Points, in no order, along strands that fork and pass close to each other.
Points whose rows are less than 69.6 apart are linked; no others are. Some points are linked to none.
K411: -18 5 -19 2 -4 -5 -10 -11 -8 -6 4 -27 -46 -11 5 22 -27 -6 -12 -21 -10 23
 -13 4 -15 7 2 8 -8 -8 25 12 -8 3
K543: 1 0 -1 10 40 -10 19 -7 -21 -4 -24 -4 -19 30 5 -22 -3 9 1 -17 13 -27 16
 18 9 -17 -2 -5 -12 -15 -27 -8 21 18
K795: -18 10 25 30 -22 -16 -5 -19 -14 22 8 -39 -35 -6 -3 17 -7 -3 -12 0 -12 2
 -2 10 7 -13 -7 -12 -2 -12 8 -7 5 3
K160: 1 -14 -25 -1 31 20 4 -2 12 -8 -24 26 -5 -2 3 -38 4 4 6 -28 22 -27 10 -16
 1 7 7 11 -16 -4 -30 10 7 17
K713: 15 -4 -2 -18 -22 15 -6 -4 -8 1 16 15 -1 2 -8 42 -12 -9 -3 -9 -18 28 3 -1
 -17 2 -15 13 -1 -3 9 0 -11 -8
K871: -5 3 9 -10 -31 1 1 -1 -1 20 13 -16 23 -2 -14 15 14 -5 9 29 -1 0 -14 10
 -16 -4 -26 -3 19 -10 16 -15 9 -19
K962: -10 -7 -14 0 -10 1 -12 -18 -4 -3 13 -20 -1 -1 -10 5 -16 8 0 4 -8 27 -9
 -1 -21 -1 13 -19 -15 8 29 14 13 10
K445: 1 -7 -14 2 -4 3 14 2 20 -8 12 19 29 -3 -8 -11 31 -2 -5 26 -4 -14 14 -10
 2 -3 -4 10 -1 13 2 -5 7 8
K127: 4 -4 -1 -21 10 3 13 10 16 -1 -1 21 -4 -2 11 13 4 -22 -16 -7 -12 -7 -9 6
 -5 10 -19 31 6 7 -8 -17 -23 -7
K796: 10 -20 13 10 3 -3 7 25 -3 -16 -16 0 -1 15 31 -36 10 5 5 -5 21 -18 13 -6
 16 -3 11 9 9 -12 -18 2 -11 6
K442: 8 -22 3 -15 -10 -9 -15 -6 -3 13 14 -9 -17 -7 7 29 -1 -1 -10 18 -15 13
 -33 8 15 5 -12 4 14 12 12 7 -27 -1
K245: -13 24 -25 3 16 -10 -1 1 -4 -9 -3 -20 -40 -22 6 -4 -12 -7 3 -14 -3 -9 -9
 -22 20 0 7 9 15 7 -3 15 -13 11
K663: -7 -2 -20 4 6 3 1 -38 -9 0 34 -10 11 6 -27 41 3 22 3 3 -9 27 3 -16 -33
 -7 4 -30 7 -11 12 6 32 -4
K951: -2 2 5 -25 -11 3 3 -6 -6 0 11 -3 8 -15 -10 -4 -5 14 21 17 3 10 -1 -4 1 0
 11 -19 -14 4 -3 -12 22 14
K156: -8 18 24 13 8 -17 -7 -4 -1 33 -3 -26 -23 17 -25 10 -18 -28 -10 -17 -12
 -11 -11 15 13 -24 -3 -18 5 6 -6 -2 -15 -7
K354: -1 15 3 9 26 -17 -7 8 -1 1 -10 -13 -37 -24 6 -16 -11 20 -8 -3 0 -1 -30
 -2 25 -7 14 3 10 4 -11 5 -16 19
K451: 2 -10 2 7 -17 -14 -17 -31 -17 11 26 -14 -18 -11 -3 47 -2 6 -1 0 -20 36
 -21 18 1 -5 -15 -19 14 -18 24 15 -10 -9
K546: -6 12 2 23 -2 8 13 11 -25 0 -5 -8 -2 -11 12 -21 -17 5 4 -3 4 -23 9 -15
 24 11 17 -23 -16 7 -14 2 15 -2
K222: -21 -1 14 13 10 -23 6 0 12 14 4 -24 -14 7 -16 -26 -7 -5 -7 7 10 -3 -11 9
 8 -13 21 -26 -5 -4 13 26 8 -1
K120: -3 -9 -3 20 11 -26 5 -31 2 -11 23 -8 -6 1 2 23 13 24 -2 15 -3 43 14 18 1
 -4 -5 -16 -7 -4 4 11 16 6
K895: 23 -5 32 16 -1 -21 -15 23 7 20 -17 -6 -11 -1 1 -22 -8 22 2 -3 5 21 -2 36
 14 -12 9 -1 4 -4 -2 6 -28 3
K534: -2 4 -15 -22 3 20 9 6 11 -2 -7 16 -6 3 3 10 0 -30 2 -13 -33 -31 -8 -19 7
 9 -6 19 11 16 -6 -15 -8 -6
K148: -19 24 21 26 8 -22 -5 -7 -8 20 2 -33 -38 -11 -14 0 -17 -7 -16 -15 -6 4
 -17 27 16 -14 -13 -10 -3 -11 1 2 -13 11
K377: 9 -3 33 -4 -9 3 7 18 23 26 5 13 27 2 -15 -19 8 -7 -4 15 19 0 -8 14 -17
 -21 -7 3 10 3 -2 -10 -13 -11
K302: -4 -11 -9 0 -5 7 -19 -29 -13 -16 15 8 17 18 -6 69 -7 6 -19 -12 -33 44 5
 -1 -40 20 -14 7 9 -10 13 3 0 -19
K900: -6 -1 13 -15 -25 10 17 26 -5 -12 14 17 27 -7 14 4 11 -17 -2 12 17 -16
 -12 -18 -3 12 -7 3 1 -1 -1 -31 -3 -8
K9: -17 13 -10 1 -16 -16 -7 -31 12 10 17 -17 -15 14 -30 41 5 -9 -9 -3 -28 28
 -2 0 -21 -4 -19 -14 -4 -13 15 13 3 -7
K23: 18 9 2 -9 16 9 -3 35 36 0 -10 36 27 -12 -21 -34 21 -11 6 1 17 -30 2 1 5
 0 14 22 13 -1 -15 -29 -36 20
K170: 5 0 27 -18 -24 12 -2 -19 -6 14 7 10 -7 22 -8 51 8 -19 -10 -6 -14 17 8 -1
 -32 -19 -23 21 11 -16 4 -7 -4 -19
K993: -15 6 -5 -19 16 -13 14 -16 25 -12 12 13 1 15 6 17 0 -11 -6 5 -6 0 6 24
 -20 3 -1 2 -4 -2 -2 -11 17 -22
K719: 1 -3 0 2 -8 5 12 -4 -24 -1 -12 -10 -1 23 8 -1 0 -9 10 -4 -19 -9 12 -4 5
 -20 -10 -4 4 -3 8 2 9 -2
K857: 14 -15 3 2 3 -1 -16 23 -9 -21 -37 0 21 -5 19 -46 25 26 16 14 35 -13 -2
 -23 21 11 24 9 9 11 -1 6 10 10
K751: -2 -4 -29 -23 4 22 11 7 15 -26 6 27 16 0 1 6 12 -28 7 -17 -17 -23 8 -19
 0 16 -6 17 -4 9 7 -19 8 -3
K189: 18 -9 -12 2 16 11 -6 27 6 -22 -40 -1 13 -21 11 -44 18 5 24 1 42 -28 10
 -27 15 30 17 24 22 19 -11 -12 4 5
K290: 12 -5 19 20 -19 1 -9 28 -17 -8 -19 -3 -1 -14 25 -29 9 19 9 7 18 -7 5 -6
 25 11 16 3 10 -16 -15 -5 -15 6
K331: 1 -19 10 -2 -15 -4 -6 2 -8 -10 -7 -2 2 0 18 -22 17 34 1 27 20 7 1 -10 -1
 -8 21 3 -1 -17 15 8 26 11
K699: 2 -10 19 -23 4 9 -3 3 8 -15 11 31 31 7 6 6 5 -14 -2 13 18 16 -12 13 -29
 -5 -9 12 2 8 5 -23 -2 0
K357: 19 5 19 -10 -2 -11 -4 2 1 38 5 -3 -4 13 -24 12 2 -5 9 6 -5 -6 -25 31 14
 -16 -7 -22 18 -6 -15 -5 -29 -11
K328: 6 7 -1 -7 14 -6 8 -15 -7 11 -1 1 -16 3 -9 23 -7 -12 -7 -5 -33 13 -6 19 9
 -7 -20 0 -3 19 -2 -5 -16 4
K641: -15 29 -4 -3 17 -17 2 18 1 -2 -11 -19 -14 -19 -24 -44 -7 -3 7 1 18 -35
 13 -9 31 13 30 -5 -10 20 -11 3 13 15
K911: -2 3 -6 14 10 -6 3 -17 -17 -6 -19 -14 -14 16 13 -5 -14 3 7 -19 -10 11 16
 16 0 -15 -12 3 -3 -11 11 12 2 2
K100: -10 -12 -14 17 8 5 23 -29 -1 -6 4 -7 -4 20 -4 23 -8 7 -28 -12 -23 24 -1
 -1 -30 7 -17 -1 -19 -6 19 9 10 -7
K584: -11 -3 -44 -21 -5 -1 -1 -2 4 -21 15 -4 21 -9 -4 11 5 4 3 20 -5 -2 2 -12
 -16 24 12 1 -2 16 20 1 18 2
K40: -14 17 14 4 10 -13 -1 23 7 12 -14 -26 2 -7 -30 -46 -15 -13 6 -5 -2 -33 7
 3 35 18 26 -3 5 18 -23 -2 -10 14
K950: -24 19 -31 23 26 -4 11 -24 -14 -14 8 -1 -28 16 1 14 -17 -1 -22 -31 3 2
 12 0 -11 1 -14 -8 -38 -10 -5 6 29 6
K472: -11 -1 -4 -14 27 0 10 -2 11 -6 -6 3 8 7 -2 -23 3 -11 4 2 -9 -22 -13 4 12
 -2 13 -12 -5 11 -11 -3 8 8
K418: -5 7 -9 -23 0 5 -11 -23 -7 -1 8 18 6 10 -12 55 -7 -3 0 -14 -38 33 -5 14
 -18 20 -36 5 4 -2 11 -2 -2 -21
K226: -7 -20 -38 17 7 -5 -11 -5 -5 -18 -4 -8 -18 -9 25 -14 -4 39 -20 0 19 10 7
 -16 -8 27 13 12 -22 8 13 12 27 13
K117: 3 -14 -2 0 9 15 10 -22 -15 -25 6 27 17 17 19 23 6 5 0 -5 -10 8 17 3 -12
 1 -22 -1 -6 -10 -14 -10 19 -11
K424: 3 -10 23 1 -36 5 -4 16 8 6 23 11 30 -17 0 0 10 20 -3 27 27 29 -6 -1 -16
 3 -8 -7 0 -10 16 -10 7 -9
K764: 18 -10 -16 -1 30 16 15 -7 4 -5 -5 37 23 23 -9 -16 17 8 11 -8 5 -17 28 7
 5 -17 -5 -2 -7 -15 -18 8 3 16
K770: 5 -32 10 2 -27 -5 -24 -13 -8 10 18 -5 -13 -13 13 36 2 6 -16 6 -8 29 -21
 24 -2 11 -14 7 11 -16 21 7 -25 -5
K858: -5 4 14 15 -13 16 8 15 -8 13 3 5 2 -17 9 -13 -15 13 -10 5 3 4 -1 -7 0 6
 6 -5 -14 -2 -9 10 -3 -6
K930: 1 10 6 8 -22 -6 -5 31 -5 -9 -14 -9 3 -25 16 -27 2 7 13 8 29 -3 -2 -8 25
 25 25 -2 1 1 -2 15 -11 -10
K118: 10 -5 -5 -15 -6 11 -13 4 -12 -19 -5 6 -3 -6 17 -1 -1 -8 30 -14 -6 7 1
 -15 9 -2 4 2 11 -1 -14 3 -16 12
K664: 15 -3 -6 -7 -4 18 -11 18 -7 -18 -16 16 2 -5 23 2 -3 -24 22 -19 4 -14 -9
 -14 9 11 -12 17 27 -1 -24 -15 -30 -6
K843: 4 3 4 -20 7 -2 -4 -2 -1 -4 -16 -7 -23 1 4 1 -13 -15 20 -15 -16 8 -10 13
 7 -4 -4 14 3 7 -9 -12 -18 19
K533: 1 -7 -13 7 19 2 18 13 -15 -3 -3 2 -2 0 9 -32 -3 22 -4 -5 22 -29 6 -14 19
 13 22 -16 -26 13 -6 7 33 2
K355: 16 15 -13 -3 18 5 13 1 2 0 -2 26 12 15 -8 1 3 -6 25 -18 -16 0 16 9 8 -19
 -4 -16 1 -19 -19 13 -7 -3
K775: 2 -6 -1 2 -13 -8 -13 -21 -8 -18 31 -3 5 -5 16 30 5 12 2 19 -14 26 23 -1
 -5 -6 0 1 8 0 6 1 9 -2
K652: -12 -9 -39 4 -10 13 3 -32 1 -9 30 -1 17 15 -16 34 3 9 -14 -2 -19 10 19
 -27 -26 9 1 -23 -13 -5 3 10 26 -3
K625: -3 -4 16 -3 -34 -2 -1 -7 4 4 24 -17 5 -12 -12 4 6 26 9 29 9 28 10 6 -17
 6 1 -12 -12 -7 11 -15 26 2
K977: -8 10 -32 -1 0 2 -3 -4 -15 -3 8 -11 6 -17 -15 1 -11 17 -1 19 -4 4 -4 -25
 -10 6 20 -5 -6 22 30 18 15 9
K959: -12 19 -1 -22 -7 6 3 -14 8 -3 9 18 22 16 -6 25 4 -22 8 5 -11 -4 11 18
 -29 0 -21 4 1 -14 -3 -20 19 -23
K207: 13 11 -5 -23 4 -8 -4 22 19 11 -2 12 9 -20 -19 -16 8 -5 5 23 3 -15 -7 5
 13 3 14 12 9 25 6 -4 -13 8
K287: 22 -10 7 -9 5 -5 -8 21 10 -16 -7 18 5 -19 16 -22 -2 32 10 8 13 29 1 5 6
 9 1 11 -8 17 9 -2 8 7
K802: 5 -24 1 7 -5 7 -20 10 -5 -17 -26 -2 19 -10 25 -40 13 25 1 15 27 8 -7 -10
 -3 -1 17 16 2 3 23 19 12 11
K676: -5 -10 20 8 -9 21 6 -16 9 7 4 15 15 12 -5 6 9 -8 -3 -1 -4 15 1 -8 -21
 -19 -11 -4 -2 -11 -10 4 -6 -4
K794: -7 4 -6 -1 -35 6 -4 15 -3 9 -11 -7 3 3 5 5 -7 -24 3 -14 -21 -10 -11 4 6
 21 -29 10 11 -4 6 8 -26 -20
K95: -9 20 -26 0 -5 3 8 -13 14 5 9 14 17 -2 -9 8 25 -10 0 21 -18 -23 17 -8 4
 -7 -16 3 8 -2 -5 1 5 -4
K510: 16 -5 -11 -24 2 15 3 -3 -12 -22 -4 20 -4 8 6 1 -8 -3 24 -17 6 -1 27 -5
 -6 -12 7 10 -4 1 -8 3 9 13
K112: -5 -3 11 -4 -23 0 4 -26 2 10 21 -15 12 -7 -19 24 6 14 17 22 -6 25 4 18
 -26 -7 -24 -13 6 -15 8 -13 15 -9
K615: 1 -8 30 22 -24 12 -11 8 -10 25 -2 -6 10 -11 11 -5 -14 -2 -8 10 5 1 -11 6
 0 -5 13 -9 5 6 3 8 -19 -14
K258: -4 -13 12 -11 5 -8 8 -4 9 -10 6 5 12 9 9 3 3 9 -1 18 7 19 -5 22 -19 -3 4
 0 0 -1 16 -8 15 -12
K957: -4 1 -25 -19 -13 14 3 -4 9 -24 19 28 15 23 4 31 12 -26 0 -14 -29 -12 19
 -30 -9 10 -6 1 -8 1 7 -12 22 -11
K243: 20 -6 22 -14 14 -2 -9 24 3 14 -16 0 -6 4 4 -7 -8 1 -1 1 3 -10 -24 18 6
 -1 10 9 23 -5 -25 -9 -41 3
K184: 18 -8 30 -16 -4 4 -6 30 14 5 10 35 34 0 -6 -5 12 -15 -7 5 31 14 -23 10
 -12 -17 -24 15 11 -3 9 -21 -27 7
K129: 2 7 8 -33 -23 1 -22 2 8 16 31 16 17 -14 -13 31 9 -25 0 30 15 -8 -12 -6
 -5 -6 3 7 15 5 -8 -15 -6 -8
K61: -6 -11 11 20 17 -17 4 0 -16 -4 -18 -22 -10 25 22 -36 9 12 0 0 14 -28 13
 1 19 -16 14 -9 1 -16 -18 10 12 11
K96: -30 5 -14 19 -15 -2 3 -7 -2 -3 -7 -34 -10 -7 9 -16 -5 -4 -6 -4 -13 -13 1
 -2 5 16 -7 0 -4 -5 6 10 3 1
K459: 14 8 0 -28 0 -6 -6 49 31 1 -3 22 26 -19 -19 -24 16 -16 3 11 27 -24 -11
 -3 11 9 8 31 16 14 14 -16 -31 6
K644: -20 19 4 22 12 -10 16 -11 -2 7 18 -24 -20 15 -17 -3 -12 -8 -13 -5 3 -1
 -8 -1 -7 -19 6 -26 -12 -8 11 18 22 -7
K580: 22 -5 44 12 7 -15 0 11 12 23 0 9 -4 2 -4 -15 3 24 -3 11 8 29 -3 16 5 -27
 17 -15 -2 1 0 5 1 -6
K653: -11 22 -21 8 17 -15 -12 -15 -16 -15 1 -22 -45 -15 2 20 -21 -17 -7 -31 -6
 11 -23 3 10 -12 -6 -1 6 0 17 15 -11 11
K190: -8 -10 -5 14 9 11 19 -30 13 8 4 6 3 15 -12 7 3 -1 -16 -5 -12 20 9 -6 -20
 -8 -13 -9 -25 -1 -7 13 5 8
K414: 29 -3 21 -13 15 0 -17 36 22 3 -14 23 14 -4 -4 -18 5 -4 9 -2 19 -9 -11 9
 4 6 8 20 17 5 -31 -27 -40 16
K105: -3 9 -8 30 34 -28 20 -46 -4 -6 6 -6 -11 8 -19 28 15 12 -13 0 -1 34 13 16
 -3 -15 -19 -11 -20 -2 2 3 24 15
K572: -5 -10 -7 -15 -30 6 -11 7 -4 -14 14 -2 23 5 10 24 10 -22 -3 19 6 -4 -1
 -18 -20 3 -2 19 20 3 29 2 -3 -16
K128: 17 -8 12 -4 16 -10 0 2 2 -12 2 2 -26 -12 23 3 -11 30 -4 0 1 30 0 3 5 1
 19 11 -14 18 14 -1 7 10
K955: -1 3 -34 7 11 -6 7 -16 -12 -14 16 3 0 2 10 5 -2 17 3 0 2 2 26 -2 0 6 -1
 -8 -22 4 -2 6 27 4
K872: 5 8 13 -9 8 -1 4 12 -3 7 -7 -4 6 7 -7 -16 -3 -7 21 3 0 -17 -15 0 14 -7
 27 -30 3 2 -17 -2 -6 7
K20: 9 14 6 -11 -18 15 -2 33 -9 -9 -7 16 27 -9 13 1 -2 -26 7 1 12 -28 -6 -10
 7 9 -11 12 21 1 -15 -27 -26 -9
K48: 12 26 1 16 21 -6 8 -11 -10 11 -5 7 2 12 -6 3 -3 12 16 -5 -3 -2 14 13 6
 -36 -5 -18 5 -15 -26 3 -4 9
K322: -2 7 5 24 5 -1 -10 -29 -15 2 -8 -5 -6 11 16 23 -13 -5 -4 -11 -12 23 -3
 18 -5 -20 -10 -10 7 -12 10 19 -9 -13
K192: -8 7 11 -19 -22 -13 -17 0 11 28 3 -8 -21 20 -4 35 2 -33 -9 -10 -8 -7 -19
 13 2 -6 -13 2 19 -18 -10 12 -21 -30
K460: 6 -14 -5 5 -2 21 13 23 9 -16 -3 15 14 -20 22 -20 -4 5 -11 -6 9 -2 0 -12
 -6 27 -12 24 -9 20 -1 -11 -7 0
K109: -12 -18 -5 25 -6 -10 -5 0 10 -11 1 -20 -22 -14 17 -21 -5 31 -27 3 8 18
 -8 -9 2 23 21 -2 -26 6 21 14 14 13
K866: -2 18 -33 2 34 -3 0 10 10 -10 -23 -7 0 -23 -12 -40 -5 -6 32 -14 20 -34 1
 -11 34 27 25 -8 4 20 -9 5 9 5
K958: -7 17 -33 -8 8 -5 4 -19 2 -7 8 14 -11 -2 -5 23 2 -8 6 -3 -31 -1 4 -3 1
 -4 -13 6 5 -1 -4 6 -5 3
K633: 4 10 3 -15 -7 13 -6 7 19 8 -1 27 25 20 -18 10 16 -35 8 -4 -15 -22 -6 -2
 1 -7 -15 -5 19 -10 -11 0 -24 -10
K975: 3 -12 26 8 -10 -5 12 -18 0 18 -3 -20 -13 8 -5 8 8 4 -12 18 -16 15 16 -3
 -15 -21 -1 13 -4 12 8 -10 5 9
K449: 6 2 24 -2 -33 -5 -8 49 3 14 -6 -6 3 -22 -3 -26 -1 4 -4 6 22 -5 -4 -7 25
 20 18 14 -3 12 6 3 -21 -5
K927: 28 2 -1 -9 26 -13 -7 12 -4 -15 -19 4 -21 -5 14 -26 -14 18 30 -21 17 13
 11 3 21 -9 23 1 4 3 -6 -1 -5 15
K720: 18 2 -15 -13 17 -2 8 8 5 -15 -3 13 -14 -1 3 -22 -11 6 26 -14 18 8 25 6 9
 -6 21 4 -18 3 -1 14 19 11
K990: -17 21 19 2 10 -2 2 20 -2 20 -14 -22 -9 5 -30 -28 -25 -21 -1 -22 1 -33
 -14 -4 21 6 30 -11 7 -6 -25 11 -28 8
K396: -17 22 12 -1 -10 -19 -10 -22 8 26 3 -17 -19 16 -20 33 5 -18 3 -4 -16 10
 -10 19 -10 -15 -24 -13 9 -20 3 6 -1 -20
K565: -18 -11 -12 26 12 -4 -11 0 -7 -11 -13 -25 -20 -24 27 -31 -20 15 -5 -12 8
 13 -15 2 7 19 18 -3 -8 7 31 20 0 0
K859: 9 7 0 -24 -14 -8 -24 10 3 31 -1 -6 -1 10 -8 25 0 -27 7 3 1 -29 -32 12 21
 -1 -3 -8 23 -5 -19 9 -35 -20
K174: -13 4 -16 -15 -34 6 -19 -1 0 9 3 -7 13 9 -2 28 5 -30 -1 1 -28 2 -17 -12
 -2 17 -34 -1 12 6 14 5 -13 -19
K149: -7 13 -29 3 48 6 10 0 13 -5 -16 11 -5 -15 -10 -34 -4 -7 11 -25 -6 -33 -9
 8 26 14 8 -15 -5 15 -15 -8 6 7
K73: 6 -17 -48 -11 26 24 15 -1 -3 -20 -17 29 5 -3 6 -18 9 -1 14 -25 14 -30 9
 -19 -5 15 -8 21 -1 -5 -13 2 14 6
K861: 14 -17 36 3 -29 9 -11 -9 -8 29 4 3 3 1 2 44 -1 -8 -11 7 9 19 -2 16 -21
 -15 -29 17 13 -17 4 -10 -19 -19
K682: 10 -12 28 14 -32 22 -18 -11 -9 29 2 2 8 -1 2 18 -4 -4 -2 8 -3 10 -2 -2
 -11 -26 -8 0 17 -5 -3 6 -20 -7
K221: -3 18 5 -6 -9 9 0 -24 -16 -5 2 19 2 18 8 40 -2 -3 -1 -7 -23 1 16 2 -19 0
 -25 -7 2 -20 -13 -17 21 -19
K55: 12 7 -3 -4 4 -4 6 24 33 3 4 24 21 -16 -9 -27 23 10 -5 30 4 -19 11 -11 24
 3 13 14 -7 22 2 -9 10 9
K785: -10 -8 -11 -9 -14 14 -8 11 -6 -21 -10 -4 26 -6 21 -4 5 -21 9 5 4 -16 -15
 -22 -3 20 -5 14 24 14 18 7 -13 -19
K669: -12 19 -20 11 22 -1 11 -33 -12 -12 4 5 -12 20 3 43 -12 2 -26 -29 -28 14
 -3 -3 -14 4 -19 -13 -15 -9 2 4 22 -14
K661: -10 21 10 -1 17 -3 6 11 -1 17 -1 -11 -20 0 -18 -7 -24 -27 -9 -26 -16 -28
 -16 1 16 -2 5 -6 -7 8 -14 1 -16 -5
K614: -13 1 22 1 -33 -6 9 18 0 18 -2 -31 -3 -7 -14 -18 10 -4 -9 26 2 -15 10 -4
 4 1 6 17 3 6 7 -2 0 1
K765: -5 -19 -2 9 -4 -9 -18 -44 -13 -22 21 -9 1 7 8 58 -1 15 -15 10 -22 46 14
 4 -28 4 4 -1 10 -6 15 4 3 -2
K630: 9 8 38 13 -1 -17 -11 -3 -1 43 -1 -31 -17 7 -27 -1 -2 -5 2 2 2 -7 -17 21
 11 -25 4 -25 13 -4 -23 -11 -21 5
K272: -14 14 0 -20 -36 -3 -11 5 0 10 19 3 3 -9 0 23 2 -21 3 21 9 -15 -7 -10 -1
 4 10 3 15 -1 4 10 -11 -21
K591: -8 -14 -19 0 -1 4 21 -8 0 -8 7 -10 8 -1 1 17 -10 25 -29 7 -17 17 -1 1
 -29 21 -11 7 -15 6 16 -11 11 -2
K196: -11 -8 -12 21 -7 -3 1 -40 2 3 21 -26 -3 2 -19 18 -4 24 -11 7 1 35 4 -6
 -41 -6 12 -31 -8 -11 22 10 22 5
K752: 10 -6 0 -37 -11 23 -18 -10 11 12 21 36 14 6 -25 49 1 -30 -2 -9 -23 15 -4
 -1 -16 -6 -18 5 -1 8 0 -12 -11 -10
K121: -6 -3 -3 17 -14 -1 -23 -18 -33 1 1 -14 -19 -15 23 18 -17 6 10 -14 -13 23
 -15 14 7 -5 -3 -19 10 -21 24 17 -7 -3
K301: 4 -7 31 3 -13 -14 8 15 1 10 -1 -18 -13 1 5 -13 2 3 -2 17 -2 3 12 5 11
 -14 0 18 -4 3 -3 -14 -3 12
K103: 16 10 14 -10 17 -3 -6 24 -4 11 -12 3 2 15 -11 -7 -7 -9 16 -6 -2 -44 -20
 8 11 5 24 -14 25 -3 -31 -19 -37 2
K741: -1 0 -15 5 20 17 10 -2 11 -2 -25 18 19 17 -12 -36 13 -8 7 -11 3 -40 22
 -8 3 -6 4 6 -4 -11 -32 4 -5 16
K576: -6 18 3 27 2 7 -4 -3 -22 15 -1 -5 -17 -24 5 -6 -24 26 -14 -1 7 10 -3 -6
 -1 -11 17 -13 -15 -2 4 16 7 9
K622: -26 -19 -6 31 -6 -1 10 -14 -9 0 -7 -32 -2 10 11 -23 5 10 -21 13 -4 -10
 15 0 -8 2 -3 -1 -19 -5 8 15 23 5
K72: 8 -6 -9 -15 4 5 20 15 20 -20 19 26 9 -8 9 20 10 -4 -22 3 2 5 7 3 -21 12
 -21 36 -4 7 18 -28 -8 1
K692: 1 17 5 15 38 -10 31 -14 -5 2 -6 -3 -14 29 -13 -1 -2 4 -8 -17 1 -12 23 15
 3 -30 -6 -10 -12 -14 -18 1 15 3
K940: 3 -6 31 -12 -38 6 1 35 -2 7 9 1 10 -20 7 1 6 -6 -10 23 26 -10 -21 -17 5
 15 2 14 6 -8 2 -9 -19 -2
K425: -1 -6 -7 4 3 15 9 28 10 -13 -14 10 31 -8 17 -36 2 -9 2 -1 23 -26 13 -8 3
 17 1 16 -5 19 -1 -7 3 -8
K463: -8 2 5 11 1 4 18 -14 -11 7 15 -5 -5 7 -12 0 -4 14 0 -2 12 6 1 -18 -11
 -22 19 -35 -17 -13 6 18 33 -4
K476: -13 -4 -37 -5 0 14 8 -17 6 -10 13 12 2 33 -7 28 9 -5 -14 -24 -35 -2 14
 -33 -17 14 -6 -15 -16 -5 7 11 23 -6
K208: -1 23 -1 6 11 6 -1 -32 11 21 21 12 5 -4 -24 34 -6 2 -3 9 -8 17 -1 9 -25
 -20 -8 -11 7 2 1 9 5 -21
K393: 17 -1 17 2 8 -2 18 -1 12 15 11 11 1 10 -16 -11 6 15 6 3 9 12 15 0 -5 -27
 16 -20 -17 -5 -1 15 13 2
K836: 2 -23 10 20 -3 0 12 -9 -24 3 -16 -23 4 22 14 -24 13 8 -1 9 -5 -20 13 -9
 9 -17 2 -7 -7 -4 -2 1 22 13
K508: -13 18 -26 23 41 -6 4 -13 -5 -13 -2 -3 -30 -9 2 -19 -14 5 -14 -25 19 -6
 2 3 11 1 -4 -4 -32 3 -15 6 23 19
K564: 2 13 -9 16 42 -8 6 2 0 -17 -14 -4 -36 -16 9 -29 -1 17 -4 -19 4 -4 -10
 -13 27 0 8 -4 -14 8 -21 -4 11 28
K740: 0 -1 1 -16 -9 -3 8 11 -5 -10 -7 -3 16 -1 0 -30 16 12 22 26 15 -18 17 -3
 12 7 6 -3 -15 1 -11 -15 26 16
K558: -17 9 -32 0 -11 9 -6 -5 -1 -18 -14 -12 -1 -5 23 0 -4 -14 8 -11 -14 -7 -7
 -11 2 22 -21 11 15 0 3 11 -5 -17
K309: 12 -3 21 -5 0 -9 -2 31 7 -7 -16 16 12 5 9 -41 11 30 8 17 30 -8 17 -1 16
 2 15 1 -18 7 -15 -16 32 7
K550: 6 1 12 7 20 -7 2 31 -2 4 -23 3 10 9 -11 -53 7 25 1 0 31 -30 19 -9 31 19
 34 -14 -19 15 -16 -3 26 4
K588: 7 -20 -15 -2 1 14 8 5 4 -24 14 13 10 -10 21 4 0 17 -16 3 2 16 10 -15 -16
 21 -3 21 -12 11 8 -11 8 6
K159: 15 -28 -2 -19 -14 -5 -18 19 15 7 4 -9 -12 -14 5 7 0 -12 -7 6 1 14 -22 8
 13 16 -12 22 2 23 17 4 -36 -1
K852: 4 7 -18 -4 14 14 -3 17 17 -13 -26 7 10 -19 4 -37 3 -16 23 -9 19 -27 11
 -11 14 24 17 13 10 27 -15 -4 -7 -1
K39: 12 2 23 -3 -5 12 6 2 19 17 0 20 32 26 -17 7 13 -29 4 1 2 -1 5 10 -21 -26
 -20 8 14 -7 -11 -10 -20 -8
K908: 30 -8 17 -8 4 -11 -9 30 5 -7 -20 7 -2 -4 6 -31 -1 24 25 -3 14 24 0 19 15
 -3 15 1 4 5 1 3 -12 5
K799: -4 -25 -2 16 1 2 1 14 -10 -12 -23 -10 -10 -13 34 -39 -6 27 -1 -6 20 -5 1
 5 2 18 9 15 -4 -4 20 12 9 -5
K187: -6 -15 22 19 -24 -5 -1 -25 -15 14 -2 -32 -21 -6 10 22 -1 5 -10 13 -20 14
 2 15 -9 -6 -7 0 3 -7 28 -11 1 3

Follow the links from the first point to the second, and from the first to the third. Name the last point that the two ways share.
K393, K189, K990: K866
K564, K95, K713: K100
K764, K930, K322: K61
K775, K331, K859: K852
K799, K95, K245: K852
K990, K533, K895: K866
K121, K908, K243: K118
K957, K258, K112: K676
K751, K765, K993: K676

A fork is a point with three links, a tip a point with one. Leave the first point through the second and follow the links. Name the first fork or tip that comes.
K118, K843: K866
K103, K243: K118
K584, K977: K588
K117, K221: K39
K588, K72: K584
K73, K160: K61
K411, K653: K100
K159, K442: K836

A fork is a point with three links. Follow the links from the first point to the second and name the forks in between, in order.
K977, K857: K588 > K852
K39, K331: K676 > K100 > K588 > K852 > K802
K572, K55: K558 > K836 > K61 > K118
K866, K615: K852 > K588 > K100 > K676 > K682
K272, K940: K558 > K836 > K61
K940, K48: K61
K377, K957: K39 > K676 > K100 > K588
